Each row is a point on a landscape with many valleys, with its height.
A ball rolls from a point to the lowest of its 2 nearest points, and stops where none of them is lower. Distance is the straight distance between rows; heights are no part of it.
Dip h=326: [124 110 167 132  89 124  91  92 190 136 143  91 151 158 167  74 154 121
 111 137 117  92 126 131 109 129 152 100 107 106 145 129 152 111  92 120
 123 126 139 165 136 101 139 150  56 172  91 155 109 142 136 171 104 125
 144 145 124 108 118 114 127 122 123 114 124 143]
dovez h=255: [121 129 197 137 126 142 123  93 156 128 139  80 137 153 137  91 162 178
 101 163 141  45 104 142  99 151 167 120  95 122 124 171 159 120 141 109
 111 149 120 126 133 102 132 163  48 115  91 122 123 126 114 173 124 151
 118 194 111  46  80 118 144 157  85 116  93 163]
Bav h=172: [124 126 134 155 175 120 150 132 108 139  97 156  61 124 122 127 150 169
 115 184  92  65 117 144 109 136 126 149 110 150 122 135 133 172 154  96
 116 164 123 157  87 105 148 124 141  41 101  89 135  89 132 124 125  87
  75 129 120  85  83 157 187 138  79  96 133 146]
tafu h=290: [120 148 104  99 178  86 172 151  99 145 133 119 162 161 119 141 157  95
 155  87 104 207 107  91 141 113 110 102 136 114 152  80 133 105 171 172
 143 145 127 101 134 144 149  89 155 103 189 109 112 100 159 192 199 129
  92  77 183 192 123 123  90 147 130 124 143 114]
fot h=322: [ 99 156 112  95  83 114  73 120 158 119 145 150 169 140 128 152  96 131
 171 123 139 120 174 123 129 114  87 111 160 176 143 163 135 124 107  98
 139 116 148 121 101 167 108 140 105 165 106 116 115 172 131  91  96 118
 125  85 108 151 155 111 110  99 139 153 117  74]
Vugek h=217: [104 154  83 157 130  83  81  98 134 132 134 167  72 151 147  89 138 114
 149 136  93 115 189 153  82 137 124 107 128 104 152 121 138 145  95 106
 136 131 161 172 135 142 106 125  96 126 110 140 123 129 156 122  58 123
 111  79 135 115 138 176 135  83 146 119 115 113]
Zugut h=729: [169  86 184 121 134 179 194 153  97 153 121  97 136 105 136 114 151 129
  77 121 153 152  60 135 179 113 176 179 124 107 120 107  91  96 134 179
 107 140  71 108 168 108 155 127 163 134 159 147 155 107 131 188 210 150
 166 195 120 129 130 110 125 136 133 119 168 177]
Vuzat h=547: [150  87 153 158 120 137 122 110 173 159  97  86  99 155 179  50 184  93
  88 127  94 111 123 128 113 108 157  89 105  51 173  55 124 117  80 148
 137 111 117 227 154  52 157 122 129 178 103 186 121 121 140 203 126 110
 155 122 145 110 126 161 155 117 126 107 170 193]
rav h=667: [124 148 148  98  91 168  98 123 138 105 126 143 162  96  97 178  95 171
 137 114 165  99 135 129 150 116 104 149 178 186 125 191 127 137 120  96
 135 114 113  88 114 159  97 140 132 158  95  98 120 168 105  57 117 109
 144 165  79 125 168  87 141 125 118 180 105  69]
mutum h=721: [159 101 166 115 141 179 201 160  90 132 131 107 135 103 115 147 131 135
  87 117 153 160  59 118 177 128 149 175 126 130 124 126 102 117 158 171
 122 139  81  81 156 133 146 120 155 114 159 130 144 111 131 146 211 151
 159 189 122 139 126 103 109 152 130 125 149 158]
lalo h=318: [103 151 109 109 143  76 147 150 111 148 128 135 137 160 134 129 146  99
 168 104  94 186 131  99 139 103 103 110 144 132 158  93 140 118 151 153
 126 137 133 135 118 147 142  92 155 103 174 118 111 115 158 180 172 128
  85  57 162 179 132 137 108 125 145 132 153 107]
Vogal h=517: [151 106 152 136 124 100 146  79 175 134 116  82 131 149 184  43 189  71
 109 120 103 131 138 146  96 116 177  79  99  65 132  87 133  95 113 155
 132 127 126 178 154  74 141 125  74 166 144 175 132 100 143 213 138 133
 143 137 158 128 122 146 126 127 135 116 137 182]
Suli h=173: [140 125  98 131 170 112 173 129 102  85 145 114 121 120 103 123 137 100
 121 123 128 140 111 129  99 147 134 121  95 110  84 130 136 123 186 147
 144 148 148  82 150 146 126 137 102  77 161 115 147  78 132 125 143 165
 104 164 160 138  83 138 102 158 132  86  88 133]
lotuz h=355: [ 89 130 114 154 145 115 107 136 126 169  91 146  77 154 153  88 168 105
 125 154  71 124 146 103 125 126 112  98 130  84 174  50 131 144  94 126
 124 110 125 232 103  88 154 106 185 118 117 152  98 136 150 161  99  73
 117  37 136 107 133 176 172 109 115 119 185 143]
Ren h=333: [102 110 138 167 166 135 124 143 136 176  68 132  79 153 165  82 193  97
  93 153  87 115 120 103 141 135 129 105 114  73 167  40 123 144  95 139
 130 107 105 243 105  59 164 105 198 114 115 161 104 124 151 178 123  64
 124  59 130  91 122 188 176 132  90 114 205 169]
kiga h=126: [134 133 116 135 163 125 155 124 107  79 138 114 111 123  95 134 133 141
 123 138 137  95  97 139  96 151 130 131  93 130  69 173 141 138 187 123
 138 155 142  69 133 141 115 147  83  64 136  95 157  76 122 100 133 168
 103 183 130 107  64 138 108 160 111  97  70 131]
Poko h=394: [132 142  83  97 109  78 120 133 131 106 160 119 195 145 127 139  99  93
 167  74 136 202 167 104 129 124 111  82 130 121 135 116 126  98 143 141
 128 122 163  98 140 162 118 117 143 147 191 137 118 144 130 134 129 173
 128  65 164 203 149 111  69 122 179 137 136  93]
bigib h=642: [154 145 143  88  77 137 118 156 132 120 152 121 179 118 116 193  76 134
 143  85 149 192 135 101 188 119  97 132 139 167 150 148 133  90 135 160
 128  94 112  86 122 162 125 106 155 180 158 126 126 181 117 111 155 131
 172 104 107 193 166  84  79 123 161 185 134 104]
rigu h=631: [103 157 118 108 116 154 120 152 118  86 155 126 169 133  94 182 117 143
 171 112 146 147 119 101 151 117  85 135 155 200 121 174 139 129 156 111
 146 135 138  67  97 176 132 131 125 107 124  84 105 136 115  81 156 129
 104 111 121 150 129  91 103 169 134 159 104  84]
Fidi h=677: [155 141 150 115  98 158 130 164  99 143 119 157 128  94 103 195  71 155
 123 100 158 172 123 119 187 113 105 175 163 172 143 150 116 108 118 140
 121  94  90  98 122 151 109 105 184 167 132 125 130 169 126  93 143 105
 183 140  96 163 174 104 130 106 137 188 140 114]
pevar h=690: [157 141 131 116 117 150 158 166  77 128 115 146 120  99  88 208  68 139
 114  88 143 201 115 120 194 127 106 166 143 159 148 130 115 105 139 159
 130  94 107  85 141 166 116  91 193 143 163 123 132 160 139  97 171 131
 188 130 118 182 168 117 100 116 155 182 136 122]
fuget h=287: [126 148  68 161 208  86 159 130  66  94 131 172  42 125 122 132 139 113
 148 145  89 127 143 145  79 155 131 124  85 124  87 137 142 174 169 127
 138 148 150 103 140 163 100 116 122  18 166  89 156  57 146 100 121 149
  50 110 138 120  69 178 109 117 129  90  87 112]
zonin h=219: [127 125 176 133 128 152 148  97 136 118 136  94 134 117 116 114 143 171
 101 149 158  65  95 141 110 146 156 144 104 128  99 179 143 125 158 121
 119 147 110 101 142 114 131 160  60 108 108 118 152 114 113 137 133 165
 134 206 101  71  93 114 131 155  97 115  93 153]
fud h=254: [139 120  99  95 157 110 177 139 108 124 137 102 162 131 114 144 136  89
 130  84 126 204 109 104 144 129 124 103 126 103 135  93 126  94 171 175
 143 139 133  86 152 143 141 110 141 124 181 128 129 105 142 160 191 150
 123 116 177 187 127 115  83 157 147 125 132 130]
zad h=201: [135 119 127 161 189 136 172 150  85 144  94 169  68 105 115 147 139 166
 115 189 104  87  95 135 132 127 121 165 126 157 120 124 121 192 158 105
 106 176 112 145  76 106 157 104 184  27 111  78 140  75 129 119 155  81
  71 120 125  94  89 146 192 150  73  91 146 150]
Sobi h=253: [127 136 103 153 199  96 196 137  70 126 111 158  50 126 130 116 162 109
 135 154  73 125 111 125 107 126 127 136 110 131 106  97 143 162 168 142
 138 150 119 140 127 138 131 101 151  22 157  87 145  58 155 152 167 110
  56 113 148 129  83 162 132 122 110  81 128 138]
Mib h=449: [122 129 124 124 117 117  92  79 170  96 159  97 149 138 131  90 124 116
 127 118 153  96 137 161  69 162 167  95  76 106  85 174 146  97 134 112
 128 135 169 104 141 125 102 168  33 150 127 144 142 123 109 122  76 182
 142 174 138  96  97 133 110 139 136 120  69 132]
Sur h=486: [151 105 132 136 143 106 164  90 145 112 124  87 122 121 144  81 155  87
 101 118 133 130 117 153  91 136 173 109  88  74  90 123 136 100 155 160
 132 137 136 123 160 101 127 145  72 131 157 156 167  92 127 168 131 180
 145 177 150 119  98 145 112 145 141 100  98 170]
sete h=218: [122 162  61 133 127  64  76 110 118  70 183 145 140 125 134 113 105  97
 177  98 145 156 197 151  68 162 136  84 103 115 102 168 121 127 134 100
 136 125 184  97 134 176  86 154  98 115 147 135 128 127 115  84  51 191
  92 100 164 149 126 165 105 125 171 113  76  90]
fofe h=261: [131 155  58 147 173  77 108 122 103  76 157 155  93 118 117 114 112 108
 151 111 125 137 175 161  65 168 137 108  88 107  84 167 123 143 149 110
 135 141 174  90 146 171  80 148  88  82 151 121 154 105 120  81  59 187
  89 129 154 125  94 186 107 121 158 105  71 105]
biza h=284: [106 148  71 142 101  89  62  87 140 136 130 165  90 149 131 129 101 127
 133 122 125 103 203 157  80 129 104 112 151 107 150 129 125 138  58 101
 141 106 170 165 162 149  74 127  98 174 100 149 138 166 149  74  39 126
 140  91 114 126 168 154 124  56 157 136 103  84]
furiv h=478: [108 113 166 132 108 166  60 156 178 175 122 125 162 140 131 152 121 168
 124 150 144  82 123  98 148 128 110 151 150 142 160 135 121 157  72  80
 110 116 106 166  97  84 145 138 155 173  61 137  91 183 116 102 111  63
 136 117  92  95 154  88 170 138  85 148 163 105]
dimim h=576: [140  82 162 164 116 179 111 147 161 192  97 105 117 134 167  91 147 112
  83 137 131 122  97 123 154 121 148 149 129  72 166  50  93 116  56 139
 118 101  97 206 142  55 165 124 189 196 113 192 135 157 131 179 137  95
 189 122 116 107 146 133 163 111 124 130 198 170]
sigis h=563: [127 127 200  92  85 166 120 148 154 124 163  90 207 135 139 145 132 148
 155 130 156 133  99 102 187 113 133 140 143 174 125 155 135 127 134 141
 115 131  98  88 108 143 155 134 107 153 127 109 103 150  97 139 169 133
 119 149 101 123 138  59 104 166 130 152 135 123]
dogit h=175: [121 161  46 152 144  43  94 103 105  76 165 168 110 123 144 102 114  83
 167  97 139 164 204 156  65 161 143  88 112  95 124 144 124 144 127 102
 136 111 183 111 157 167  83 127 119 103 155 141 132 128 124 110  44 195
  98  71 164 153 137 176  96 106 184 123  93  95]
reso h=614: [108 151 120 115 139 138 133 144 108  76 160 110 166 138  98 156 144 124
 163 119 140 134 108 109 134 127 104 126 132 174 103 152 141 128 174 122
 151 151 146  65 103 165 142 143  97  89 136  88 106 108 117 109 161 143
  86 132 144 138 100 101  99 182 123 126  93 100]
tute h=212: [125 117 128 123 100 121 128 111 150 156 113 129 113 124 145 100 133 104
 118 131 108 150 144 136 133 107 129 118 147 103 161  87 123 110 100 149
 120 113 130 169 141 117 138 124 131 173 129 160 140 135 142 159 127 128
 156 106 136 146 147 137 124  92 154 132 154 149]
Gaz h=294: [114 118 140 162 182 129 144 143 114 161  78 149  67 132 146 108 171 127
 100 176  84  87 107 116 127 138 131 137 112 113 139  77 122 163 128 123
 119 138 108 207  89  73 163 118 184  70 103 127 117 106 139 156 128  63
 100  87 130  80  98 174 193 143  78  92 176 168]
pepum h=155: [ 98 170  91 110 116 126 113 137  99 120 112 175 116 114  90 182  91 158
 162 130 130 133 160 122 146 109  72 150 184 188 138 163 121 141 126 105
 134 125 143 107 103 175 102 115 153 112 117  97 126 141 135  62 121 111
 121  92 116 147 160 137 139 112 135 159 116  82]
dok h=412: [101 126 100 140 112 144  71 143 136 176  95 170 113 130 113 173  86 162
 122 147 146  91 148 116 137 120  80 146 178 141 153 124 116 154  71  89
 117 108 125 174 105 102 111 122 178 176  77 127 111 185 121  63  89  57
 141  99 105 113 172 122 186 102 100 153 151  77]
meb h=211: [141 122 103 116 165 107 172 130 103  99 145 100 154 127 113 118 142  78
 130 100 128 173 111 119 113 138 138 109 108  99 100 109 131 107 178 161
 150 144 146  88 154 140 132 135 116 101 175 131 135  87 139 152 166 160
 109 149 178 161 104 121  92 166 139  97 111 136]
sop h=459: [142 114 119 104  91 100 107  99 158  75 184  82 220 138 149  95 117  79
 164 100 151 150 150 132 102 141 159  74  87 108  88 146 153  88 143 130
 134 124 172  91 129 135 122 166  69 161 155 150 119 133  96 138 102 172
 120 152 161 149 115  91  88 159 156 106 100 126]
lop h=509: [124 121 202 116 106 182  79 169 160 173 134 123 177 122 125 156 120 180
 146 150 150 102 111  96 169 117 129 163 164 175 147 149 117 158  89  95
  97 136  80 131  96  96 159 139 161 166  96 117  95 175  97 112 137  80
 138 138  83  92 164  71 172 154  87 156 159 113]
Dopuz h=712: [152 112 159 115 142 160 176 180  97 155 133 117 145 119 116 165 124 147
 115 113 145 189  70  99 198 109 128 173 142 151 146 121 110 108 143 169
 115 131  83  83 140 143 161 102 172 131 160 121 121 127 130 155 212 121
 146 146 127 164 145 103 115 155 133 144 157 148]
dofub h=280: [142  99 116 148 139 163 168 163  80 166  70 180  62  90 105 163  84 144
 105 134 122 157 118 152 167 127 110 185 166 123 137  78  94 134 109 152
 118 109 102 141 146 123 119  93 239 137 142 136 162 143 136 123 137 121
 186 125 121 129 162 151 158  68 139 144 169 161]
bupi h=203: [130 112 158 124 108 151 136 126 143 158 114 122 124 116 145 108 138 120
 101 142 124 125 107 134 145 115 147 149 141 111 144 107 114 117 111 144
 113 124 112 156 135 106 147 141 131 159 110 157 137 134 133 161 137 127
 161 147 121 121 137 126 142 118 132 121 148 157]
lov h=469: [146 115 120 131 120 110 127  78 163 104 138  95 134 127 136  78 134  92
 109 117 145 124 138 153  76 150 176 101  80  83  79 141 133  92 140 133
 130 133 158 121 158 109 113 154  48 147 148 160 156 112 118 140  89 184
 159 174 145 116 108 142 104 137 150 114  87 158]
dis h=373: [119 131 100 133 108 150  98 122 115 156  89 175  94 108 101 173  80 176
 108 133 150  80 149 142 125 115  96 160 177 139 136 141 119 148  80  96
 123 107 126 157 134 129  93 126 158 171  82 124 129 170 119  52  81  77
 153 146 100 120 170 134 173  85 106 152 125  78]
kalig h=686: [127 138 162  97  87 169  77 143 158 144 130 143 170 118 125 167  95 174
 149 127 158  98 136 112 155 109 104 150 173 186 146 166 128 141  95  89
 124 113 100 122 106 136 114 137 136 185  79 104 103 191  95  80 113  82
 147 141  77 126 171  71 153 115 105 180 131  73]
teso h=174: [135 125 148 129 143 157 157 111 115  89 136  97 128 104  92 134 127 176
 105 140 161  76  91 143 104 156 143 135  92 128  73 191 141 133 181 118
 126 147 122  66 142 129 116 156  78  84 126 101 171  99 106  98 134 185
 127 214 102  77  82 121 112 155 107 113  68 145]
suz h=251: [141 100 133 161 191 134 211 162  77 172  76 146  55 115 145 103 163 115
  97 161  77 128  86 136 143 117 136 154 124 112 123  60 107 163 156 157
 124 141  92 179 123  88 162 101 222  66 136 112 145  78 140 177 185 105
 105 117 134 115  88 174 179 123  95  81 174 185]
Por h=336: [109 144  94 130  89  95  69  88 169 118 152 145 133 146 143 115 106 114
 143 119 128 116 195 145  94 132 118 100 139 125 143 138 134 118  78 104
 139 114 168 152 136 149  99 135  84 177 114 154 131 161 147 101  60 136
 141  89 123 143 157 132 108  76 152 135 112  94]
mozan h=702: [150 119 134 111 125 145 170 163 100 149 121 129 133 118 113 172  99 135
 117  94 133 204  99 114 195 111 120 153 143 140 158 105 117  92 139 176
 120 108  95  97 141 146 148  93 182 151 172 132 135 141 137 147 194 138
 173 117 132 185 156 117  99 127 154 161 153 137]
zuz h=582: [109 135 193  91 107 157 125 148 151 108 163  80 214 158 135 140 163 130
 167 134 150 125 102 102 167 115 122 123 138 178 113 147 153 131 148 130
 122 140 118  86  97 144 158 138  92 125 124  93  89 133 104 158 178 133
  83 141 120 122 116  64 102 197 123 138 119 119]
per h=606: [153 125 131  91 112 154 152 142 108 103 150 100 168 112 101 162 102 113
 116  85 156 182 100 111 166 132 131 132 120 133 126 134 130  97 164 167
 133 122 123  70 140 156 131 133 130 137 156 134 128 136 115 116 168 149
 154 153 134 170 135  93  77 154 162 145 118 123]
Mipu h=537: [145 121 222 110  96 186 117 173 138 157 149 106 185 120 123 151 122 178
 142 143 151 129  91  97 189 108 148 168 158 180 129 154 113 137 114 127
  96 137  71  98 104 117 168 136 149 156 129 113  96 158  94 136 171 109
 134 162  88 105 160  68 147 156 108 157 158 133]
kivok h=247: [107 164 106  95  90 129  86 141 134 135 121 166 145 117 113 182  79 155
 164 118 138 131 162 110 148 106  73 136 180 190 148 160 123 124 108 105
 133 106 132 116 103 169 102 120 147 155 111 103 117 174 127  77 109 104
 141  88 103 160 170 111 126  96 138 169 124  75]
Selud h=137: [108 142 100 128 132 138 132 135  94 138  98 180  93 105  89 175  98 174
 137 151 126 109 142 141 144 115  87 163 179 168 128 160 113 158 130 103
 130 140 133 117 105 149 111 121 154 100 101  97 139 128 128  67 115  99
 120 124 111 122 148 142 164 117 114 141 126 102]
loted h=562: [129  94 177 160 132 160 107 140 169 183  99  91 128 154 176  73 187 105
  81 147 110 100  99 107 147 124 144 124 112  68 170  62 114 125  72 133
 119 108  95 221 128  53 175 128 163 168  94 183 100 140 141 196 131  88
 151 106 123  98 126 146 169 141 101 111 199 180]
Valid h=421: [130 127 130 118  84 126  67  63 187  94 166  99 173 139 132 105 105 129
 121 117 159  91 146 160  77 152 163  92  88 114  97 172 149 102 105 104
 143 115 169 113 147 125  95 170  37 185 110 154 147 153 105 100  60 166
 160 174 114 107 126 115  98 119 140 137  72 106]
sorob h=427: [112 135 142 105  95 110  96 102 173  85 168  98 203 150 153 104 136  97
 164 121 144 116 141 134 116 134 139  89 106 139 109 156 157 107 134 124
 132 125 160 112 110 137 128 167  59 159 124 133 114 139 116 142 109 152
 114 128 137 127 118 100  94 148 135 120 103 113]
tilo h=382: [122 130 116 126  90 101  72  78 189 106 167 120 154 153 151 100 114 110
 137 120 139 108 171 149  82 141 145  88 109 115 120 150 142 108  93 102
 141 118 172 134 136 136 100 156  49 181 113 157 130 152 134 105  65 151
 144 125 129 131 139 125 101  99 148 132  99 105]
gura h=236: [126 126 115 143 163 131 188 151  83 131 106 162  75 107  98 156 130 157
 122 170 107 121  99 130 140 114 105 175 147 162 116 132 123 169 160 127
 125 160 117 120 107 138 140 109 170  51 120  90 142  79 138 111 162 110
  92 131 128 119 106 141 154 138 104 102 141 140]
pepuv h=430: [152 123  82 110 103  93 131 104 131  85 155  99 185 123 125 112 100  83
 141  81 144 194 168 128 110 141 146  82 113  97 105 119 128  88 141 137
 136 118 171  91 152 149 113 140 122 150 183 154 127 127 112 126 108 180
 138 123 172 187 138 117  79 131 182 125 114 121]
dazu h=446: [104 125 133 125 100 149  69 163 159 185 113 152 146 131 126 166  97 160
 139 146 138 108 138 101 156 111  84 148 165 154 166 123 118 146  76  91
 113 106 109 162  90  97 137 123 174 181  80 128 100 196 116  94 104  62
 148  89 100 127 164 100 172 114  99 162 166  94]
Mabi h=274: [118 112 137 152 170 135 164 156 105 168  85 146  80 117 137 110 152 135
 105 167 102 118 100 125 143 122 127 161 136 124 141  84 106 155 136 136
 111 141 102 179 106  89 164 121 193  91 113 127 134 111 137 156 148  90
 121 107 130 101 108 157 187 135  95  95 174 171]
bukes h=200: [120 133 115 126 121 143 142 141 100 150  93 176  87  91  99 167  90 162
 119 140 133 134 130 134 152 122 102 172 172 150 133 132 113 140 119 123
 123 119 119 129 125 144 110 115 171 126 111 121 142 144 133  86 124 108
 153 132 114 134 156 139 153  97 126 142 142 126]
Zuge h=649: [116 155 128 105 108 168 115 134 123  93 139 132 165 107  91 182 105 162
 150 116 153 119 123 120 160 117  98 150 167 199 114 186 127 139 145 104
 140 126 123  68 102 166 114 135 125 123 106  94 121 146 108  66 149 123
 126 149  98 134 152  90 127 155 130 172 101  83]
vugak h=457: [168 122  81 111  95  94 118  95 130  60 181  86 191 117 126  99  89  97
 149  82 153 180 163 140  85 145 165  82  83  97  78 146 133  82 143 121
 138 122 187  76 155 158 103 159  96 147 171 149 121 123  89 113  80 195
 136 170 178 167 123 114  94 140 181 108  80 128]
rovof h=156: [110 134 111 142 115  99 112 103 143 144 117 139  92 141 145  87 141 103
 133 133  95 129 162 138 108 118 124 108 140 100 158  92 129 125 100 133
 128 124 143 182 134 124 126 122 116 148 120 157 128 133 152 152  95 121
 136  87 141 129 142 154 137  89 143 119 139 139]
Luf h=534: [165  82 142 157 124 126 152  91 164 148  94  86  85 141 178  39 176  83
  92 116 103 128 140 158 102 100 172  95 111  47 155  52 112 111  93 164
 144 122 127 204 172  65 139 116 114 182 133 186 146 110 135 205 137 138
 167 128 155 114 139 165 139  99 138 115 154 202]
gusi h=275: [134 126 116 142 160 160 186 144  86 106 118 154  94  92  77 178 112 175
 114 154 133 109  90 136 141 125 102 175 144 171 109 169 117 175 169 112
 137 163 119  75 116 150 126 111 155  50 116  79 147  81 136  69 164 125
 105 157 115 120 109 122 139 149 101 120 117 128]
pabon h=256: [113 141  63 187 130  72  59  89 145 125 149 164  66 170 168  77 150 109
 142 123  91 109 208 160  55 139 131  92 106  74 164 120 138 147  58  88
 140 121 167 191 157 133  82 108  85 139 103 161 120 138 148 120  28 131
 113  76 137 101 148 185 125  64 164 131 114 109]
fani h=234: [146 117 127 161 197 115 202 146  78 152  85 150  39 125 148 110 170 125
 113 174  71 106  90 129 114 124 136 142  98 125 109  83 130 175 168 142
 124 143 102 167 113 101 156 103 187  20 136  91 140  58 145 166 181  92
  67 121 137 106  74 164 176 128  85  73 150 169]
Nomon h=79: [134 109 168 149 125 164 133 121 126 156 110 132 106 111 113 127 126 192
  90 165 151  64  97 145 124 133 153 173 137 126 127 150 113 157 118 103
 112 147  96 140 136  91 141 145 131 123  78 129 143 131 119 117 119 116
 150 188  96  73 125 122 173 131  84 112 136 147]
difor h=501: [151 112 131 140 152  81 155  84 161 115 129  80 138 148 176  50 183  56
 120 107 116 139 146 151  72 136 183  71  76  60  92 107 134  96 142 150
 143 137 141 144 153  81 125 131  66 130 163 160 145  87 133 202 132 159
 124 157 176 130 108 151 119 145 138 109 113 179]
tuta h=271: [136 132  69 166 213  81 187 127  64 117 116 170  30 117 135 112 157  97
 139 140  74 143 141 153  85 148 134 120  99 104  92  96 141 179 168 146
 142 136 133 126 173 154 112  94 155  18 180  97 159  52 157 135 143 145
  61 101 140 126  85 172 108 104 132  89 104 136]
Bime h=587: [143 120 177  91  92 167 141 126 129 114 159  93 182 109 123 143 126 131
 116 109 168 144  89 117 168 128 153 140 127 137 114 147 127 104 145 161
 117 122 108  84 135 140 138 144 104 151 136 140 129 134 107 130 164 152
 149 180 109 130 138  83  92 152 145 145 123 130]
mor h=328: [131 154 106 108  90 147 101 130 113 141  92 176 111  96 101 185  64 162
 124 111 155 113 158 137 141 115  94 148 187 163 141 146 123 130  86 105
 125  93 124 132 132 156  78 117 160 181 103 118 131 184 121  54  92  95
 168 131  95 147 182 122 149  83 127 180 127  72]
rov h=354: [104 151  97 105 108  78 121 138 130 133 141 139 156 151 128 138 115 104
 169 104 111 179 162 106 139 108  96 106 154 142 153 117 132 115 135 139
 123 123 147 126 116 157 124 106 141 132 167 126 118 136 149 140 137 146
 115  52 146 175 145 133  90 110 160 142 145 100]
Gesa h=381: [ 97 141 121 103  92 101  90 120 164 110 157 126 177 148 142 119 121 102
 170 124 127 131 161 124 122 120 107  99 140 156 140 149 143 115 116 115
 134 126 157 129  97 155 126 151  87 154 124 128 112 150 138 130 111 135
 110  86 131 149 135 116 101 113 141 137 126  95]
gabuv h=283: [129 150  68 149 198  95 128 130  91  77 148 155  65 127 117 120 126 122
 144 135 112 115 151 160  59 173 138 109  69 113  72 163 133 158 166 106
 128 156 163  88 140 161  79 136  86  47 156  96 160  71 123  80  86 180
  69 145 148 111  62 183 108 124 134 100  66 108]
fogo h=150: [124 115 180 123 103 157 123 129 139 159 130 114 141 116 135 117 133 157
 108 151 141  97 102 125 150 122 147 164 143 139 135 137 117 130 117 122
 107 134 102 139 124 106 153 150 123 146  92 137 120 140 121 143 137 119
 144 166 110 100 134 108 151 135 114 126 145 150]
sufa h=134: [124 119 147 158 159 138 129 116 131 149 103 138  79 130 120 114 143 186
  91 181 115  47 113 150  99 139 138 153 109 121 125 150 128 155 132  99
 114 154 115 160 118  95 135 136 112  93  81 115 136 111 128 128 107 105
 120 167 111  69  89 153 180 132  79 102 124 149]
lugu h=659: [137 148 151  95  87 152 115 160 138 129 144 132 172 111 114 185  89 148
 147 109 150 160 121 101 184 106 103 146 158 188 144 163 127 112 125 137
 127 105 105  88 107 159 128 118 145 166 126 112 114 167 113 108 151 111
 151 120  96 165 162  86 106 125 143 181 135 104]
kifeb h=369: [123 115 145 128  95 102  95  98 188 128 148 108 161 164 178  70 154  88
 135 136 104 123 158 125 107 120 143  72 112  97 156 102 150 102  91 126
 135 123 146 187 125 103 140 138  67 178 119 167 106 138 145 179  99 118
 128  97 145 138 131 124 116 105 137 117 148 143]
letem h=622: [157 132 120  81 110 138 142 156 116 111 155  96 193 133 107 183  88 121
 139  72 147 208 111  93 176 124 113 116 123 148 144 127 130  88 162 173
 138 117 121  62 136 166 143 106 143 163 177 122 109 154 120 127 180 141
 153 112 136 197 145  82  68 154 160 158 124 111]
Vidi h=312: [101 111 131 188 178 135 114 132 135 161  67 151  60 155 154 107 186 124
  87 172  89  79 114 110 126 151 131 126 102  86 153  67 133 163  99 116
 138 118 109 234  97  55 157 111 184  83  97 147 104 115 153 147 103  43
 115  75 118  61 114 193 189 139  76 101 190 164]
rop h=246: [135 116 111 141 125 152 148 130 103 149  81 172  67  88 111 155  94 144
 100 136 129 131 128 155 141 127 118 169 163 116 129 101 103 139 109 143
 130 110 113 145 146 132 109 115 177 141 120 140 159 139 133 109 114 123
 183 143 119 123 158 150 148  76 141 130 151 148]
zisus h=286: [112 128 179 131 113 122 108  97 172 123 142  93 146 159 147  87 168 135
 118 150 125  70 117 137 104 140 155 108 100 119 126 152 157 115 128 118
 117 138 137 139 126 107 135 161  49 133  98 132 110 121 128 176 112 139
 119 166 127  83  91 123 134 148 107 116  98 150]
gukob h=599: [122 136 160  96 128 155 148 147 118  91 168  84 208 148 114 150 156 124
 153 113 154 141  81  98 154 130 127 124 126 154 106 141 145 121 176 142
 138 145 132  58 120 153 153 138  98 107 142  93 100 109 107 134 186 145
  95 160 134 136 103  66  90 204 121 126 103 121]

Where does a ball stop that starts at each point below?
lotuz | fani
furiv | Selud
Ren | fani
loted | rovof
dimim | rovof
Dip | kiga
rov | kiga
sop | Selud
Valid | rovof

Call two points neighbours if one is among the 2 nearest of the other. Go from one point of each pair to the other, from neighbour to neighbour, staying as low as possible. Name the highest point that can't be avoided.
fani and dogit | fuget
kiga and rovof | kifeb
Selud and Nomon | gusi
rovof and Nomon | tute
